Each row is a point on a tangle of strands that fork and nearly touch. The rows are in no order.
Two points are linked if the straight distance between their rows is under 81.4. Some points are linked to none.
q313: -24, 14, -7, 1, -1, -20, -22, 7, -11, 26, 5, 6, -26, -26, 9, -10, -36, 3, -16, -8, 18, 0, -22, -7, 19, 12, 16, 3, -3, 12, -8, 28, -12, -40, -38, -9, 13
q815: -6, -4, 16, -6, 12, 14, -12, 15, 26, -20, 3, 29, -17, 21, 3, -2, 13, 0, -13, 22, -46, 17, 4, -8, 2, -6, -14, 7, 32, -10, 9, -11, -6, 10, 3, 9, -26
q965: -1, 2, -11, -36, -10, 5, 16, -9, 0, -7, -6, -29, 8, 18, -15, 0, -5, 4, 5, -38, -5, 9, 7, 9, -9, 4, -22, -11, 2, 5, -14, 3, 8, 13, -8, 11, -11
q910: 31, 29, -4, 25, -11, 19, 2, -26, -16, -18, -19, 31, 6, 3, -12, 14, -7, 16, 16, 41, -12, 10, -22, -12, -17, -14, -8, 17, 16, -2, 8, -11, -17, 11, -9, -13, -12
q6: -24, -44, 4, 5, -17, -22, 27, 30, -6, 26, -3, -15, 20, 2, -24, -3, -10, 16, -10, -12, -1, 8, 5, 4, 4, 3, 16, -9, -13, 22, -23, 19, 0, -5, 13, 4, -11
q166: -22, 3, 6, -8, -2, 24, 21, -23, -30, -14, -14, 22, 1, -12, -13, 5, -23, -3, 10, -6, -11, -1, -12, -1, -3, 2, -32, -1, -25, 6, 0, -3, -17, -5, -1, -8, -11
q819: 14, -4, 19, 10, -8, 17, -6, -19, -8, -20, -19, 7, 8, 20, 5, -17, -20, 8, 10, -17, 6, -2, -12, -3, 0, -3, 18, 38, -6, -8, -3, -24, 20, -5, 22, -5, 9
q711: -25, 23, -4, 23, -21, 0, 12, 3, -24, 2, -5, 11, 21, -9, -6, -5, -15, -6, -4, 7, -20, -6, -29, -39, -4, -6, -18, 23, -32, 14, 14, 21, 29, 0, -18, -3, -31
q359: 10, -13, 16, 3, 15, 3, -8, -25, 12, -13, 18, 19, 3, 3, -10, -6, -14, 15, 2, -31, -1, 3, 29, 2, -1, 4, -19, 18, 14, 1, -21, -13, 20, 15, 8, 6, -13
q168: -7, -5, 7, 5, 0, 21, 4, -5, 14, 6, -19, -15, 9, 3, 23, -9, -9, -6, 0, -7, 23, 3, -22, -10, 10, 8, 18, 23, -11, -15, 3, -8, 26, -17, 15, -7, 26
q445: 2, 33, -12, 19, -37, 4, -40, -26, -23, -19, -18, 13, -8, -6, -10, 3, -15, 2, 22, 20, -27, 16, -39, -32, 6, 12, -8, 19, -19, 11, -1, 4, 10, 23, -12, 6, -8
q495: -7, -25, 9, 10, 18, -10, -6, -13, -9, 19, 1, -18, -10, -11, 16, 8, 19, 15, 15, -49, 7, -6, 3, 7, 13, 19, 1, -17, -11, 2, 11, 23, -2, -5, -11, 17, 20
q44: -3, 16, -23, -7, -1, -26, -15, 18, -15, 29, 19, -31, 15, -2, -3, 2, 3, 3, -1, -31, -15, 0, -20, 19, -1, 3, -23, -9, -32, 12, 13, 27, -4, -42, -5, 11, 15
q181: -6, -31, 27, -6, -11, 0, 6, -8, 0, -11, -26, 8, -7, -29, -13, -18, -19, -10, -5, 12, 36, -1, -6, -11, 1, -5, 30, 0, 3, 6, -4, 3, 6, 14, 7, 10, 10
q370: -14, 23, -5, 1, -22, -2, 54, 12, -13, 0, 5, 1, -11, 6, -26, -5, -8, 2, 11, 4, -14, 6, -7, -24, -7, 9, -23, -1, -2, 28, -19, 17, -13, 17, -1, -12, 5
q325: 10, 17, 10, -11, 23, 7, -26, -28, 1, -28, 1, 19, -22, 21, 15, 10, 7, 10, -14, -6, -20, 21, 3, 7, -4, 6, 2, 10, 12, -7, 34, -35, -32, -1, 6, 9, 5
q593: -21, 34, 3, -5, -9, -2, 10, 30, -11, 17, 9, 0, 6, 6, -25, -2, -27, -4, 3, -17, -24, -13, -8, 8, -6, -11, -38, 5, -17, 24, -9, 16, 14, -20, 3, -1, 8
q374: 1, 7, -1, -30, -15, -7, 16, 3, -17, -36, -8, -7, 13, -5, -29, -33, -4, 17, -18, 2, 15, 11, -12, -12, 7, -1, 7, 17, 23, 4, 6, 5, 15, -10, -2, -14, 3
q408: -3, -6, 2, -31, -4, -5, 10, 8, -14, -1, -14, -37, -10, 16, 3, 10, 27, 7, 3, 7, -28, 21, -8, 1, 8, -12, -7, -21, 5, 7, 28, -9, -29, 6, 30, -5, 4
q30: -10, 29, -23, -5, -17, -2, -38, -28, -11, -28, -2, 16, -15, -10, 1, -5, -23, -13, -4, 16, -11, -3, -34, -23, 12, 24, 0, 16, -22, -4, -7, -1, -6, -5, -29, 12, 0
q879: 17, 7, 9, 1, 10, -7, -25, -15, -39, 33, 1, 0, -11, -18, 21, 17, 3, -1, 21, -20, 18, -23, 18, 22, 29, -10, 4, -2, -22, -12, 4, 15, -5, -19, -29, -4, 23
q269: -1, 2, -15, -2, 5, 13, -15, -21, -5, -21, -11, 13, -19, 0, 11, -10, -24, 10, -4, 7, 1, -4, -14, -14, -2, 5, 20, 1, 14, -7, 5, -10, -31, -8, -17, -11, -12
q914: -14, 9, 18, 21, 19, 31, -22, -3, -5, -8, 6, 8, -5, 4, 44, 1, -11, -9, 16, -4, -12, -26, 7, 4, -13, 3, -9, -16, -4, -5, 18, -14, -14, -17, -10, 9, -10
q62: 19, 3, -4, -22, 1, -5, 5, 7, 13, 5, -12, -24, 0, 25, -7, 10, 25, -4, 0, -32, -12, 9, 13, 17, -13, 10, -20, -25, -4, 3, -5, -5, -2, 39, 4, 21, -8
q101: -27, -25, 10, 7, -8, -3, 6, 32, -9, 1, -5, -6, 0, -16, -12, -6, -12, 12, -37, 23, 15, -7, 19, -19, 1, 4, 26, -2, 16, 19, 0, 12, 13, 15, -8, -12, -14
q309: 13, 28, -5, -10, -8, 0, -32, -2, -9, -34, -4, -5, -21, 16, -12, -4, -8, -5, -18, -5, -6, 9, -12, 12, -14, 8, -2, 8, 16, -11, -24, -11, 20, 9, -11, 2, 15
q252: -1, 0, -13, -2, -1, 6, -14, -8, -10, 13, -3, 22, -5, 6, 25, -7, 0, 0, 3, -17, 4, -4, -6, 14, 9, -15, 32, -3, -12, -33, 20, 1, 15, -10, -3, 4, 4
q163: 0, -5, 4, -2, -8, 16, 14, 4, 17, -16, 6, 19, -4, 1, -12, -6, 12, -9, 2, 52, -30, 16, 4, -23, 2, -16, -19, 9, 28, -1, -6, -1, -10, 14, 12, -7, -17
q665: 8, -10, -5, -13, -3, 6, 23, -9, 32, 16, 6, 13, 38, -16, 8, 1, 19, 3, -5, 32, 19, 15, 7, 23, 5, -12, -7, -15, 15, -12, -5, -9, 2, -2, 9, 6, -17
q866: 46, -2, -7, 7, 24, -26, -23, -30, 17, 34, 32, 7, -10, 0, 23, -1, 26, 4, 11, -18, 13, 13, 6, 12, 14, 9, 10, -13, 2, -6, 11, 8, -29, 14, 7, 8, 6
q957: -4, -8, 5, 10, -1, 17, -5, -11, 16, 14, -13, -5, 2, -11, -7, 28, -6, -4, 15, 18, 58, -3, 22, 8, -1, 19, -2, -13, 38, 10, -16, 20, 0, 3, -16, 22, 18
q493: -15, -17, 13, 11, 17, 19, -16, 5, 10, -13, 6, 27, 5, 0, 7, -7, -2, 1, -5, 19, -27, -12, 9, -3, 10, -5, -2, -1, 9, -11, 9, -22, 12, 11, 23, 10, -13
q963: -5, -10, 4, 12, 24, -3, -16, 5, -5, 2, 22, 33, -17, -4, 18, -5, 10, 12, -1, 4, -18, -14, 19, 5, 17, -10, 17, -12, 5, -14, 17, -22, -10, 1, 21, 4, 7
q492: -11, 7, 15, 10, -13, 9, 1, 5, -15, -7, -19, -16, 9, -24, 6, 16, -2, -11, 12, 14, 30, -16, 10, 2, -13, 3, -24, 8, -9, 24, -13, 20, 21, -13, -18, -22, -15
q807: -30, -24, 15, -31, -19, -8, -3, -7, -4, -4, -7, -6, -9, -19, -9, -24, -18, -3, -15, -22, 28, 8, -6, 0, 5, 7, 19, -8, -5, 9, 0, 10, 15, -2, 3, 12, 12
q454: 25, -7, 4, -21, 1, 0, 19, 2, 28, -5, -10, -6, 7, 8, -12, 10, 3, 9, 11, 15, -19, 6, 1, 6, -5, -25, -13, -7, 42, 6, 24, -16, -23, -12, -7, -6, -24
q282: -9, 15, 3, -5, 14, 0, -17, 3, -6, -34, -2, 32, -22, 21, 18, 2, 22, 13, -11, 3, -23, 2, 1, 9, 18, 4, 18, 3, 5, -21, 31, -22, -12, -1, 16, 3, 10
q564: 0, 0, 1, -4, -10, 1, 42, 4, -8, -37, -16, -10, 4, -2, -4, -11, 14, 8, -5, 7, 25, 3, 1, -16, -14, 11, 6, 0, 13, 12, 6, 4, -3, 6, 3, -18, 6
q536: -26, 1, 6, 28, 22, 19, -2, 18, 14, 14, 11, 14, 7, -10, 23, 12, 3, -10, -6, 5, 2, -23, 7, 6, -18, 1, 2, -20, -5, -8, 15, 6, 8, -11, -3, 8, -2
q482: 5, 17, -5, 6, 5, 34, 5, -13, -5, 0, 8, 34, -7, 14, 8, 20, 0, -1, 19, 7, -28, 8, 7, 21, -4, -1, -31, -12, -6, -22, -5, -12, -20, 8, 8, 3, -1
q939: 7, -51, -5, 20, -19, -22, 19, 36, 0, 31, 3, -13, 7, 8, -12, -12, 0, 22, 5, -14, -15, 11, 1, 14, -1, -16, 30, -1, -9, 1, -11, 18, 3, -7, 20, 8, 8
q633: 22, -14, 16, -22, 10, -11, 14, -4, 28, 0, -12, -11, 23, 13, -18, 14, 0, 4, 5, -6, -19, -7, 6, 1, 5, -27, -11, 11, 22, 10, 13, -31, 4, 5, 9, 11, -19
q709: 5, 11, -6, -20, 14, -14, -18, -18, -25, -11, 20, -24, -13, 3, 9, 1, 17, -20, 14, -33, -5, -21, 22, 6, 9, 18, -12, -13, -29, 4, 13, 4, -19, -9, -17, 8, 22
q310: -5, 12, -16, -7, 2, 12, -3, -24, 15, 15, 15, 15, -1, -5, 23, 14, -1, -6, 9, -2, -7, 8, 5, 19, -6, -1, -30, -15, -17, -12, -9, -7, 0, -9, 1, -6, -7
q150: -8, 6, 13, -9, -1, -1, -29, 9, -40, 21, 7, 13, -15, -20, 16, -14, -3, -6, 16, -31, 22, -13, -1, 20, 32, -15, 3, 13, -32, -14, 13, 19, 0, -39, -12, -5, 18
q279: -1, 17, 14, 15, -7, 10, -29, -2, -15, -26, -22, -12, -8, 7, 2, 4, -2, 0, -16, 15, -11, 6, -14, -1, -14, 6, -2, 2, 14, 4, -21, -6, 27, 19, -9, -12, -14
q259: -5, -3, -33, 9, 18, -14, -19, 5, -2, 16, 19, -14, -3, 28, 18, 1, 3, -3, -1, -35, -39, -2, -17, -3, 3, 3, 22, -11, -27, -20, 15, 15, -13, -25, -7, 15, -7
q372: -33, -15, 7, 17, 5, -17, 17, 29, 13, 11, 2, 4, -6, -8, -12, 0, -5, 8, -30, 7, 2, -4, -3, -16, 3, 9, 18, 0, -4, 21, -4, -4, 9, 11, 22, -12, 18
q639: 26, -20, -13, -15, -13, -16, 10, 12, 26, 16, 20, -6, -6, 20, -13, -24, 1, 11, 14, -20, -13, 27, 20, 11, 7, 2, -13, 8, 12, -1, -16, 4, -3, 6, 9, -8, -5
q465: -15, -6, 2, -8, 11, 13, 2, -12, -7, -20, -15, 2, 2, -30, 8, 9, -16, -8, 16, -9, 11, -21, -9, -6, -13, 2, -26, -2, -23, 12, 7, 10, -32, -23, -26, -11, -4
q695: -14, -1, 10, 17, -8, 9, -14, 6, -28, -5, -7, 9, -10, -39, 10, 1, -3, -15, 2, 22, 36, -15, 1, 0, -4, -12, -4, 7, -8, 3, -3, 20, 0, -18, -30, -22, -25
q398: 26, -6, -9, -23, -8, 0, 18, -12, 41, 4, 1, -7, -8, 16, -4, -10, -2, 7, 18, 1, -8, 35, 4, -1, -3, -2, -20, 6, 20, 2, 0, -11, -27, -2, 12, -17, -5
q770: 12, 28, -12, 15, -1, 35, -9, -34, -14, -11, 0, 38, -20, 16, 4, 21, -22, 10, 9, 24, -27, 12, -6, -1, -16, -11, -11, 12, 13, -9, -9, 0, -27, 3, -11, -10, -12
q953: 8, -7, -4, -27, -3, 11, -6, -19, -1, -21, 9, -10, 3, 10, -23, -10, -23, 14, 2, -14, -6, 11, 12, -5, 1, -1, -23, 12, 22, 5, -18, -2, 8, 8, -12, 0, -15
q195: -15, 2, 8, 15, 17, 32, 7, 18, 13, 1, -18, -15, -4, 6, 2, 12, -5, -13, 18, 10, -15, -11, -15, -8, -7, 20, -22, -4, -7, 0, 0, -16, -13, 0, 12, -9, 13
q48: 0, -12, 4, 23, -8, 16, 11, 52, 2, 25, -6, -22, 9, 13, -5, 13, 7, -14, -13, -6, -11, -11, 9, 8, -15, 6, 9, 1, -25, -7, -14, -4, 25, 8, 4, -1, 24
q664: 6, 11, -9, -9, 7, -19, -19, -17, -42, 15, 25, 7, -7, -9, 3, 11, -17, -9, 12, -23, -3, -23, 30, 29, 20, -22, 5, -10, -26, -3, -12, -5, -12, -14, -15, 6, 3
q386: -2, -23, 28, 9, -3, -4, 10, 34, 32, 7, -2, -6, 9, 8, 1, -8, 20, -1, 0, 8, 24, -5, 23, 10, -16, -2, 30, -22, 34, 8, 15, 7, -2, 14, 6, 36, 15
q268: 20, -3, -16, -21, 8, -3, -2, -9, 34, 13, 33, 7, 21, -2, -5, 0, 17, -4, 4, 14, 6, 14, 28, 13, 8, -18, -18, -5, 11, -12, 12, -8, 6, 15, 19, 0, -13
q990: 17, -21, 0, -19, 13, 7, 4, 20, 21, -7, -22, -14, 22, -4, -24, 8, 12, 11, -9, -3, -6, -2, 0, 10, 5, -8, -2, 6, 18, -15, -6, -16, 9, 7, -2, 8, -2
q692: 6, 6, 3, -5, -8, 25, -7, 8, -11, -14, -25, -23, 17, -1, 0, 1, 4, -21, 10, 36, 14, 0, -18, 2, -3, -13, 3, 3, -3, -14, 17, -20, 11, 6, 27, -16, 0
q674: -26, 9, -1, 17, -5, 17, 25, 20, -12, 19, -26, 10, 13, 3, 1, 2, -26, -1, -5, -4, -11, -16, -31, -20, 2, 4, -5, 19, -26, 6, -9, 5, 6, -12, -12, -20, -20
q839: -8, 17, -6, -5, -4, -3, 28, 26, 1, 24, 27, 5, 17, 13, -38, -14, -2, -1, -1, -22, -25, 15, 8, 8, 11, 11, -33, 9, -12, -2, -23, 14, 16, -11, 17, 5, 4
q263: 12, -40, 8, 19, -6, -16, 20, 25, 44, 32, 2, -2, 7, 11, 1, -7, 8, 3, -2, -6, -4, 8, 18, 4, -13, -10, 32, -6, 10, 8, -4, 8, -1, 7, 18, 19, 5
q106: 19, 27, -2, 2, -28, 3, 28, -7, -19, -14, -37, 27, 12, 8, -9, 2, -1, 15, 0, 22, -1, 14, -33, -9, 2, -9, 3, 34, 3, 1, -4, -8, 0, 1, -2, -23, -9
q626: 4, 11, 9, 4, 11, 14, -12, -23, -9, -17, -1, 20, -11, 10, 26, -1, -15, 8, -7, 8, -1, -1, 7, 14, -21, -2, 13, -16, 17, -1, 9, -24, -26, -2, 0, 3, -9
q906: 33, -15, -2, 0, 20, -22, -24, -16, 1, 22, 10, 12, -14, 10, 25, -3, 47, 16, -6, -17, -24, 8, -5, 13, 23, 13, 5, -17, 2, -12, 5, 0, -22, 11, -2, 3, 7
q311: 7, 2, -38, 12, 8, -9, -14, 7, 13, 36, 17, -4, 1, 13, 15, 9, 11, 1, -10, -12, -15, 9, -9, 11, 1, -10, 37, -10, -16, -29, 13, 8, 3, -16, -5, 6, 15
q667: 11, -4, -16, 3, 39, -10, -16, 4, -4, -2, 13, 1, -16, 16, 14, 0, 15, 15, -4, -38, -30, 6, -6, 7, 13, 12, 19, -14, -1, -26, -7, -6, -28, -7, -12, 13, 0
q767: 3, -10, 12, 18, 2, 9, 17, 37, -4, 4, -22, -25, -10, 13, 6, 1, 9, 4, 14, -4, -1, -8, 1, 10, -8, 15, 7, -7, -2, -3, -10, -12, -7, 7, 14, -13, 20
q478: -19, 22, -15, -10, 6, -6, 3, 17, -9, 26, 6, -24, 4, 10, -16, 15, -7, -2, 12, -29, -30, 5, -25, 17, -4, -5, -41, -11, -23, 9, -1, 14, -4, -12, 3, 7, 4
q450: 18, 9, 8, 5, -25, -5, 40, -13, -5, -5, -36, 18, 28, -6, 6, -5, 11, 1, -12, 24, 33, 5, -29, -8, -2, -6, 20, 21, -10, -12, -19, -7, 10, 2, 2, -12, -19
q977: -1, 0, -5, -9, -2, -1, 13, 21, -10, -27, -11, -14, -3, -14, -14, 0, 13, -6, 3, 34, 23, -8, -5, 4, -12, -5, 16, -14, 10, -5, 18, -7, -21, 4, 12, -17, 7
q800: 18, -1, -7, -20, -5, -14, 29, 24, 21, 8, 13, -9, 16, 19, -27, -14, 28, 3, -8, -19, -6, 33, 7, 9, 14, 16, -15, 13, -2, -12, -20, 8, 6, 2, 17, -3, 8
q880: -14, 1, 5, 20, 26, 23, 15, 7, 6, -1, -19, -6, 16, 7, -4, 12, -21, 1, -2, 1, -9, -17, -17, -16, -14, -3, -8, 3, 3, -1, 1, -15, 9, 11, -1, -7, -13
q5: 12, 29, 4, 37, -35, -1, -31, -25, -15, -12, -29, -1, 5, -2, 1, -7, 4, -2, 15, 21, -14, 19, -21, -26, -10, 8, 14, 8, 1, 13, -14, -3, 25, 14, -11, -20, -13
q227: -24, -34, 8, -20, -14, -8, 17, 8, 3, 9, -13, -21, 10, -5, -4, -14, -6, -6, 1, -28, 3, -2, -3, 2, 1, 15, 6, -8, -26, 9, -16, 11, 5, -7, 10, 14, 8
q873: -11, 1, 19, 11, 9, -21, 27, 16, 17, -2, 11, 2, 5, 13, 1, -4, 10, 7, -24, 1, 7, 3, 9, -19, 16, 9, 7, 31, -2, 2, -4, -22, 12, -1, 42, -15, 26
q423: 16, -27, -6, 17, 19, -27, 0, -24, 8, 19, 24, -5, -18, -4, 20, -5, 26, 6, 18, -33, 19, 9, -1, 10, -1, 13, 15, -21, -10, -3, 12, 25, -18, -3, 6, 23, 15
q628: 11, -7, 9, -4, 6, -2, -35, -20, 35, -25, 19, 0, 4, -10, -15, -7, -2, -23, -4, 11, 21, -4, 5, -7, -21, 6, 1, -7, 21, 5, -5, -5, 10, 24, 5, 29, -7
q798: 12, -1, -6, -3, -6, 9, -6, -5, 8, -5, 28, 9, -4, 6, -14, 0, -1, -6, 10, 31, -17, 13, 24, 3, 9, -17, -31, 11, 14, -11, -15, -11, 11, 13, 20, -12, -3
q602: 38, -14, -8, -19, 6, -10, -12, 25, 23, 19, -18, -18, 10, 10, -13, 8, 41, -2, -11, -14, -19, -3, -2, 12, -1, 1, -1, -5, 6, -18, 6, -11, 4, 28, -6, 18, 7
q291: 17, 14, 18, 2, -7, 1, 33, 16, 11, -12, 1, -17, 22, 36, 1, 7, 28, -8, -9, 23, -17, 13, 13, -18, -7, -22, -4, 30, 18, -10, -3, -5, 20, -2, 16, -6, -10
q115: -9, 1, 10, -17, 3, -4, -12, 4, -37, 4, -5, -25, -6, -8, 9, -17, 13, 7, 8, -48, -3, -18, -3, 8, 13, 18, -11, -10, -24, 9, 18, 13, -3, -17, -15, 3, 19
q322: -27, 18, 3, 3, 20, 20, -9, -12, -14, -29, -4, 13, -12, -13, 26, 11, -6, -22, 8, 15, -7, -20, -5, -11, -5, 3, -19, -8, -20, -1, 17, 4, -36, -31, -14, -10, -6
q190: 19, 4, -10, -13, 9, -3, -24, -5, 19, -27, 12, 2, -11, 12, -2, -5, 3, -12, -2, -13, -2, 2, 3, 4, -13, 2, 8, 4, 6, -18, -2, -16, 4, 11, 3, 15, 14
q947: -16, -1, -28, 2, 7, -27, -4, -11, 12, 14, 28, 18, -3, -19, -9, 16, -24, -15, -15, 24, 3, -16, 22, -3, 6, -16, 19, -17, -5, 10, -19, 13, -8, 2, -15, 10, -20
q466: -20, 20, -23, 12, 1, -5, 8, -17, -7, -7, 7, 18, 1, -6, 8, 3, -19, 1, -17, 1, -9, -10, -13, -25, -15, -9, -2, 0, -9, 6, 16, 12, 18, 5, -17, -5, -27
q846: 1, 6, 10, 12, 1, -11, -6, 18, 29, -8, 15, 4, 20, 1, -7, 4, 21, -11, -13, 38, 44, -9, 16, 5, -24, 1, 18, -17, 40, 15, 13, 10, 10, 20, -3, 30, 8
q756: 3, -1, -10, 11, 0, 9, 16, -28, 23, 15, 12, 33, 9, -26, 18, 3, 2, 11, -2, 19, 22, 11, 7, 9, 7, 5, -20, -2, 6, -4, -20, -1, 11, -4, -7, -13, -8
q973: 6, -15, 1, -10, -7, -11, -10, -13, -5, -35, -1, -3, 9, -30, -23, -9, -1, 7, -10, 17, 38, -1, 0, -8, 5, -12, 23, 12, 24, 0, 4, 7, 24, 4, 0, -6, 6
q614: -6, -2, -4, 13, -12, 12, -4, 1, -2, -15, -16, -18, 12, -10, -10, 20, 8, -10, 8, 13, 45, -16, 19, 2, -19, 19, -7, 3, 18, 16, -20, 23, 30, 6, -16, 4, 1
q262: -4, -11, 15, 0, -10, 12, -12, -4, -30, 29, -1, 12, -12, -5, 20, -30, 6, -10, 17, -27, 12, -14, -1, 4, 24, -10, 23, 14, -27, -15, 28, 7, 25, -12, 0, -2, 10
q68: 13, 14, -4, -3, 6, -1, -17, 1, 32, -14, 13, -17, 6, 8, -10, 13, 20, -24, -1, 8, 38, -3, 21, 11, -26, 12, -7, -9, 17, 9, 4, 0, 20, 31, 10, 16, -3
q184: -6, 2, 3, -8, -6, -6, 9, 4, 11, -3, 3, -30, -6, 9, 17, -17, 9, 0, -9, 3, 16, 9, 1, -9, 6, 11, 6, 14, -3, 8, 12, -20, 19, -3, 31, -19, 35
q829: 1, 4, 11, 29, -3, 18, 20, 29, 12, 3, 5, -15, 16, 28, -3, 7, 9, -16, -19, 19, -16, -4, 18, -8, -20, 2, -4, 15, -5, -4, -18, 0, 32, 4, 6, -8, -5
q380: -10, -13, -12, 7, -5, -18, -1, -16, 27, 32, 5, 12, -14, -25, 8, 8, -26, 1, -5, 22, 21, -3, 3, -9, 3, -4, 21, -23, 13, 8, -8, 17, -18, 2, -21, 12, -2
q814: -11, 2, -1, -7, -10, -8, 46, 4, -9, -13, -1, -23, -12, 14, -7, 1, 10, 19, 8, 0, 6, 20, 11, -5, -7, 11, -13, -13, 15, 30, -4, 6, -27, 7, 18, -22, 2
q15: -9, -2, -13, -8, -5, -19, -21, -7, -17, 0, 24, 23, -16, -16, -11, 2, -37, -11, 2, 8, 3, -23, 23, 18, 9, -24, 13, -4, -8, -2, -28, -4, 2, -2, -3, 0, -8
q88: -13, 9, -13, 11, -4, -33, 3, -7, -5, 28, 2, 6, -29, -28, 15, 14, -22, 1, -13, 9, 30, 2, 0, -15, 12, 2, 33, -13, -6, 15, -9, 35, -23, -15, -47, 7, -1
q589: 25, 14, 21, -4, -19, -12, 36, -13, 16, -20, -15, 1, 31, 9, 2, 6, 23, -8, -7, 37, 8, 6, -4, -15, -11, -8, 0, 18, 18, 2, -11, -11, 5, -4, 12, -7, -17
q895: 21, -4, -9, -15, 17, -8, -21, -12, -10, 20, -10, -24, 3, -4, 8, 19, 1, 18, -2, -15, 2, -8, -8, 16, 13, -13, 19, -19, 2, -8, 12, -20, -9, 6, 3, 2, 8
q533: -5, 8, -6, 3, -9, -2, 38, -17, -20, -18, 4, 28, -8, -20, -24, -1, -12, 2, 14, 5, -7, -6, -3, -20, -14, 7, -26, -10, -16, 19, -3, 3, -26, 25, -8, 0, -1
q607: -30, 0, -16, -16, 8, -7, -21, -5, -10, -3, 7, -3, -17, -12, 6, -15, -33, 6, -11, -17, 2, -6, -20, -13, 16, 10, 21, 0, 1, -2, 5, 2, -11, -33, -16, -5, 1
q221: 11, -16, 26, 20, 14, 13, -5, -16, 7, 7, 8, 7, -2, 6, 22, -13, -12, 13, 10, -25, 3, -9, 21, -5, 11, 0, 4, 28, 8, -6, -16, -16, 27, -2, 10, 1, 12
q900: 23, 2, 15, 2, 1, 3, -15, 11, 3, -2, -11, -23, 25, -4, -5, 2, 12, -16, 4, 25, 18, -20, -5, 12, -10, -24, 16, 1, 4, -10, 17, -24, 31, 20, 24, 13, 16
q519: 4, 3, -26, -15, 11, -28, -18, 4, -12, 15, 33, -39, 0, 1, -14, 2, 24, -9, 8, -24, -9, 3, -3, 10, 19, 23, -26, -13, -25, 6, 9, 23, -15, -5, 2, 7, 17
q671: -39, -18, 10, 1, -8, 4, -7, 27, -26, 9, -2, -2, -15, -36, -4, -3, -9, -7, -24, 22, 23, -8, 8, -14, 11, 0, 9, 1, -2, 15, 9, 10, 0, -6, -20, -28, -30

A fork is a point with three links, a tip a point with one. Leave the first point through the second and follow the links. Name the first fork or tip that comes.
q184, q873 => q957
q815, q163 => q466
q195, q767 => q626
q846, q386 => q564

Follow the links from the first point to the second, and from the first to the third. Name the last point that the two ways share.
q166, q310, q44 => q626
q313, q665, q628 => q626
q914, q6, q900 => q564
q628, q900, q798 => q564

A fork is a point with three links. Follow the links from the first point to the second and name the forks in between, in order.
q380, q628 => q626 q914 q564
q709, q166 => q626 q914
q939, q88 => q564 q914 q626
q227, q322 => q564
q163, q15 => q626
q322, q163 => q914 q626

Name the points in between on the shortest way along the links from the first point to the second, in order.
q589, q181 => q450 q106 q910 q770 q482 q310 q756 q665 q268 q798 q163 q815 q493 q963 q282 q325 q626 q914 q322 q465 q166 q533 q370 q814 q564 q374 q973
q150, q495 => q262 q252 q311 q259 q667 q906 q866 q423
q68, q564 => q846 q386 q263 q939 q6 q227 q807 q181 q973 q374
q593, q282 => q478 q44 q519 q709 q115 q495 q423 q866 q906 q667 q259 q311 q252 q262 q150 q879 q664 q15 q947 q380 q88 q313 q607 q269 q626 q325
q62, q101 => q965 q953 q359 q221 q819 q168 q184 q873 q372
